Points on a hilly landscape, in no order, each with its height.
A climber steps from a point to the highest of its 2 nearest points, and stops where none of them is higher. Distance is the straight distance between rows; heights are no part of it.
<1060> height 572: [119 125 110  87 150  84  85 149 151 159 140 177 108  85 166 109 127 143
  69  75 124 144 105 152]
<1021> height 343: [109 123  96 106 152  84 115  95 155 163 147 195 109 130 177 180 118 162
  52  81 111 139 101 119]
<621> height 207: [140 125 126 181 131 168 129 126  82 131 110 109 153 120  81 108 142  88
 212 153 117 181 148  88]
<101> height 484: [107 126 101 113 140 105  57 101 194 145 110 158  85  85 171 165 130 125
  89  84 103 166 118 143]
<707> height 374: [118 157 108 125 131 118 103  68 185  97 120 120 127 117 151 215 129 161
  93 109 148 101 128 106]
<806> height 422: [178 125 157  73  94 128 183 144 139 140 147 142 101 143 137  55 104 161
 111 141 134  62 133 170]
<470> height 325: [111 136 105  97 135  89  95  67 188 159 127 177 120 133 161 166 115 182
  70  90 139 113 137 141]
<786> height 238: [150 148 157 103  70 149 156 156  96 105  96 137 143 122 133  42 128 151
  85 155 149  72 177 152]
<797> height 523: [132 132 111  97 114 104 150  84 152 144 135 137 129 160 137 153 104 165
  86 111 128  89 100 138]
<228> height 588: [117 139 145 180 113 195 143 172 111  57 103  98 135 121 135 116 156  90
 124 132 118 148 156 113]
<351> height 452: [136 108  91 121 134 122 152 115 124 125 125  98 130 151 134 193 132 117
 132 142 103 172  75  89]
<593> height 507: [ 91 109 115 148 164 104 135 139 150 127 153 119 150 155 139 204 136 122
  89 138 133 159 138 100]
<360> height 419: [131 116 101 153 132 135 150 102 110 120 109  91 143 160 112 191 143 118
 171 175 116 161 114  79]
<902> height 578: [102 159 138 134 102 133 112  99 148 119 114 119 156 143 146 160 137 143
  84 127 140 104 146 139]
<949> height 227: [160 128 186 108  68 166 190 125 119 118 130 150 100 158 102 102 101 134
 146 143 128  28 147 167]
<1041> height 78: [112 140 119 162 123 139 169  85  70 142 119 132 175 157  84 109 115 137
 191 156 139 113 154  99]
<467> height 675: [182 142 150 103 117 149 185 161  48 132 123 139 148 146  99  50  96 148
 150 162 169 107 140 131]
<318> height 216: [141 145 160  83 109 112 102 198 132 118 128 132 104  69 134  43 121 114
 132 116 160  47 171 184]
<480> height 451: [ 72 140  95 106 151  75  77 117 174 162 104 138 136  97 164  97 139 144
  83 111 124 143 155 148]
<310> height 270: [154 131 152 176 116 189 136 159  60 103 120 106 126 120  89 111 137  81
 193 149 120 153 135 120]
<14> height 695: [147 103 177 103 109 142 149 139  98 131 132 133 133 131  91  98 110 116
 133 125 145  90  92 141]
<779> height 672: [119 128 124 147 131 167 127 172 141  87 136  77 131 126 153 119 157 100
 104 119 113 171 128 120]
<694> height 466: [151 119 132 142 130 121 107 106  88 169 135 130 127 110  84 100 125 112
 227 142 119 143  99 112]
<165> height 629: [103 155 123 161 115 126 159 116 109 121 129 112 171 173 135 158 128 151
  99 147 141 107 155 125]
<660> height 217: [132 158 162 156  78 176 163 137  77  96 123 148 131 145 126  95 133 135
 140 126 139  59 162 154]
<875> height 480: [140 115 128 153 160 134 127 135 116 141 172 117 133 134 130 140 147 113
 172 120 116 172  76 105]
<722> height 718: [ 90  97 139 136 151 116  83 116 170 118 132 141 130 112 138 131 150 139
  82  68 140 125 121 123]
<438> height 619: [142  98 121 115 143 139 127 166 141 115 151 104  91 107 148 142 140  94
 117 104  95 151  66 136]
<503> height 273: [130 135 138 105 103 129 133 165 100 103 101 105 155 121 134  77 146 133
  88 137 141 103 155 130]
<94> height 866: [119  93 135 133 176 156 122 139 203 106 134 128 124 125 145 174 148  99
  81  94 126 208 115  98]
<1034> height 407: [111 134 106 130 162 112  85  85 201  99 128 146 106 117 156 248 132 148
  80  86 137 160 124  97]
<68> height 643: [110  90 155 136 151 122 125  95 139 121 145 147 145 147 117 160 127 150
  94  94 146 117  97 114]
<392> height 491: [160 139 134 161 108 148 150 148  38  98 102  95 115 153 143 111 138 129
 122 157 121 134 162 124]
<997> height 537: [143 114 131 152 122 139 132  75 107 149 142 130 130 137  95 141 127 126
 216 141 120 105  96 103]
<1048> height 167: [122 120 104 178 155 149 147 126 118 130 127  96 163 127  78 135 142  80
 199 162 122 215 169  75]
<643> height 520: [163 131 131 111 107 138 192  72 107 170 130 145 138 176  93 101  89 166
 176 167 127 103 113 131]
<571> height 375: [173 137 130 156 106 135 121 124  51 157 130 110 112 128  93  84 116 121
 231 159 117 131 144 128]
<478> height 344: [145 132 144 183 139 199 135 152 126  93 136  96 123 134 110 142 133  80
 179 133 114 176 116 119]
<560> height 481: [156 121 124 111 138 113 158  83 108 194 161 150 151 157  82 101  93 155
 187 146 134 138  95 121]
<682> height 732: [154  97 137 118 131 153 114 214 127  94 145  89  76  95 151 119 137  80
 128 115  92 126 108 159]
<821> height 746: [129 145 148 145 106 147 108 160 117 111 145 102 114 126 150 121 133 118
 121 113 120 104 114 167]
<363> height 517: [131 125 113 127 109 150  93 138 192  98 125 106  60  98 168 167 146  93
 119 109  92 133 108 146]
<679> height 468: [135 134 115  73  99  94 111 135 149 149 119 123 107 109 170  72 125 149
  88 131 118  95 135 173]
<416> height 212: [163 155 161 119  80 164 203 122 104 109 106 155 147 172 128  65 112 176
  99 158 147  75 179 142]
<844> height 581: [119  99 109 141 199 101 137 141 115 162 174 137 150 124 121 146 139 127
 152 119 134 196  90  78]
<323> height 140: [123 112 104 168 169 161 169 113 151 111 143  88 144 159 102 171 139  79
 180 153 119 214 145  74]
<48> height 485: [124 105 104 128 178  84 148 158 116 146 173 150 147 131 154 146 140 140
  97 118 127 170  79 107]
<398> height 496: [130 163 112 152 111 160 107 111 176  72 120  83 118 117 160 200 147 113
 112 141 117 130 137 115]
<90> height 33: [122 129  80 142 142  94 131  88  89 179 122 117 158 136  76 126 111 129
 202 168 110 172 136  94]
<383> height 292: [127 160 161 117  85 130  81  90 195 142 102 156 109 116 149 114 117 148
 122 127 141  65 148 185]
<871> height 246: [ 97 149 148 101  93 126 119 119 160 126  90 152 138 107 125  50 113 137
  91 110 149  71 162 166]
<358> height 453: [160 100 148 123 125 143 122 149  77 145 145 120 116 109  74 104 111  93
 202 140 118 122  80 131]
<527> height 112: [126 149 116 187 120 153 170 112  33 120 102 127 145 155  99 110 142 129
 196 156 119 137 176  94]
<278> height 164: [135 158 146 178  99 181 178 134  29  94 108 155 144 153 109 100 134 131
 159 143 135 102 170 121]
<78> height 567: [138 159 129 143 103 135 144 127  81 117 131  98 130 170 159 120 128 158
 107 145 124 110 156 141]
<989> height 252: [138 137 178 130  71 154 130 133 131 103 119 137 104 133 130 115 126 124
 130 123 126  37 151 169]
<343> height 449: [ 91 114 101 144 183  92 119 118 182 123 151 151 120 140 155 251 138 138
  73 114 132 157 135  95]
<1087> height 408: [141 115 119 158 161 168 133 133 159 113 155 104 117 138 126 171 134  89
 157 109 107 194  84 106]
<885> height 652: [126 127 147 105 122 115  88 170 139 131 152 127  99  95 151 112 126 116
 101  91 119 108  96 179]
<924> height 549: [124  95  91 108 148 118 123 157 161 121 129 126 100 108 162 157 136 106
  77  99  88 184  74 115]
<12> height 562: [162 138 144 128 130 125 158 139  58 141 152 124 160 154 111  85 109 148
 151 156 152 123 118 133]
<333> height 55: [135 144  92 151 126 106 154  55  93 180 121 126 166 159  85 136 112 160
 205 172 139 123 170  96]
<768> height 457: [124 160 105 157 123 158 143  99 130  77 116  87 139 152 131 202 147 127
 137 148 122 132 128  85]
<950> height 583: [ 89 109 115 161 173  96 155 154 109 138 153 117 169 174 115 187 134 122
 125 174 137 162 143 106]
<812> height 795: [111 102  78 157 195 102 129 101 156 172 154 139 133 127  86 196 131  94
 192 138 122 230 135  74]
<1039> height 436: [137 111 123 109 157  90 178 104 116 190 170 163 170 166 105 135 102 170
 134 144 153 138  99 116]
<962> height 644: [102 114 132 118 160 104  99 172 155 130 131 126 158 100 145 132 151 130
  64 126 150 174 129 119]
<124> height 400: [135 128 132  90 158  85 160 135 129 176 162 164 173 160 117 124  95 166
  75 132 159 144 112 134]
<489> height 3: [113 122 112 136 164 103 143 125  81 164 138 125 183 141  64 121  97 123
 171 154 147 168 127 101]
<731> height 274: [142 148 165 113  88 128 113 124 160 140 145 143  98 136 154 127 123 148
 113 119 124  58 131 190]
<728> height 309: [ 94 162 123 108 115  98  70  60 201 157  94 152 116 116 153 138 117 163
 100 111 142  99 147 161]
<488> height 319: [141 128 141 118  92 149 121 195  74  74  97  96 111 100 143  69 143 113
 111 138 127  98 163 140]
<71> height 641: [147 127 141 128 149 134 137 172  70 117 143 107 165 115 108  82 138 119
 146 141 151 133 102 114]
<369> height 550: [146 135 127 109 116 130 190  73 147 149 150 143 133 183 111 122  90 173
 135 132 134  90  96 136]
<1103> height 241: [121 128 157  75 106  99  68 168 157 137  95 144 104  54 139  41 127 113
 144 132 155  77 169 180]
<97> height 754: [104  86 124 118 178 104  98 148 170 134 133 153 134 113 135 186 140 127
  53  88 126 192 123 105]
<917> height 369: [113 104 114 104 166  76 151 116 138 167 160 186 144 150 141 157 105 171
  49  96 146 144 112 128]
<469> height 553: [109 129 122 119 106 124  56 123 202 120  88 116  71  77 165 124 151 102
 131 116  97 123 141 154]
<734> height 812: [172 128 167  82 100 140 154 182  71 107 123 140 135 118  94  68 104 121
 126 140 170  74 122 152]
<130> height 524: [113 122  96  99 150  76  51 130 174 168 108 204  86  71 177 134 128 141
  73  75  95 176 121 136]
<413> height 724: [105 115  86 163 178 107 135  70 142 139 137 121 143 141  75 215 114 113
 188 138 139 173 126  73]
<132> height 691: [ 98 100  88 159 198  92 150 146 126 153 172 124 159 142 105 180 136 106
 164 154 132 203 127  88]
<531> height 497: [122 143 117  89 102 106 142 118 140 139 113 117 138 147 131  98 104 153
  64 130 122 100 123 154]
<634> height 443: [157 132 142  58  94 104 140 154 159 145 121 140 104 107 147  33 105 155
 103 132 138  65 153 182]
<38> height 582: [167 109 178 131  94 146 151 136  58 125 126 129 117 138  87 100 115 110
 188 147 129  86 113 144]
<622> height 277: [106 169 162 103  82 132  93  98 186 147  83 163  98 105 127  63 117 138
 157 133 126  55 189 190]
<1101> height 486: [ 85 140 122 114 127 105  60 121 170 141  89 133 123  88 144  68 134 132
 117 110 129 121 149 158]
<619> height 514: [133 105 115  93 174  80 118 171 127 151 159 186 127 100 159 134 132 144
  64  82 129 167  74 110]
<46> height 364: [126 137 102 157 165 170 132 110 192  84 163  94 109 132 151 210 140 103
 127  99 119 179  96  97]
<139> height 887: [157 121 151 140 116 166 125 186  88 108 142  89  99 124 137 128 141  98
 149 132 105 129 109 145]
<483> height 501: [115 126  86 112 123 113 124 135 137 127 121 104 118 133 151 171 137 126
  79 128  91 158  93 129]
<1089> height 801: [121 131 123 140 152 125 132 177  98 113 154  96 156 120 134 110 144 117
 105 128 132 156 109 117]
<254> height 662: [101 117 106 141 157 127 138  72 131 117 125 118 144 151  85 200 112 130
 140 118 141 127  99  89]
<617> height 591: [129 118 148 109  98 128  67 168 165 124 118 115  88  79 168 105 147  98
 114 118 108 108 130 170]
<739> height 784: [ 95 110 126 145 148 133 101 121 195  94 124 113 120 124 144 165 156 111
  88  85 125 154 127 108]
<206> height 536: [116 151 132 143  85 151  91 120 157  88  89  95 120 115 149 147 150 117
 103 132 111 103 156 138]
<19> height 394: [166 131 156 126  99 156 156 182  25  92  97 115 104 123 125  70 132 124
 133 150 138 101 158 133]
<893> height 602: [124 113 133 134 132 128 145  89 112 128 135 123 152 154 104 138 125 137
 141 125 134 116  90 108]
<240> height 521: [ 90 139 127 115 109 105  56 103 180 137  81 133  80  79 159  82 147 121
 167 124 115  89 159 169]
<99> height 262: [116 151 169  84  80 124 104 138 156 132  76 168 114  85 120  28 120 129
 136 134 152  60 196 185]
<362> height 415: [137 141 123 167  95 170 152 101  86  72 107 108 135 151 124 150 150 126
 165 141 122 105 141  92]

Call two points neighbours if one is among the 2 nearest of the other. Go from one point of each pair to the other, from neighbour to neighbour, staying as high as possible. Name the lowest point that can't be avoided.
<734> / <165> -> <360>
<94> / <1060> -> <48>
<94> / <812> -> <893>
<1089> / <734> -> <12>

For each start below, name the point where the climber stops.
<470> -> <369>
<90> -> <383>
<416> -> <165>
<1101> -> <139>
<489> -> <383>
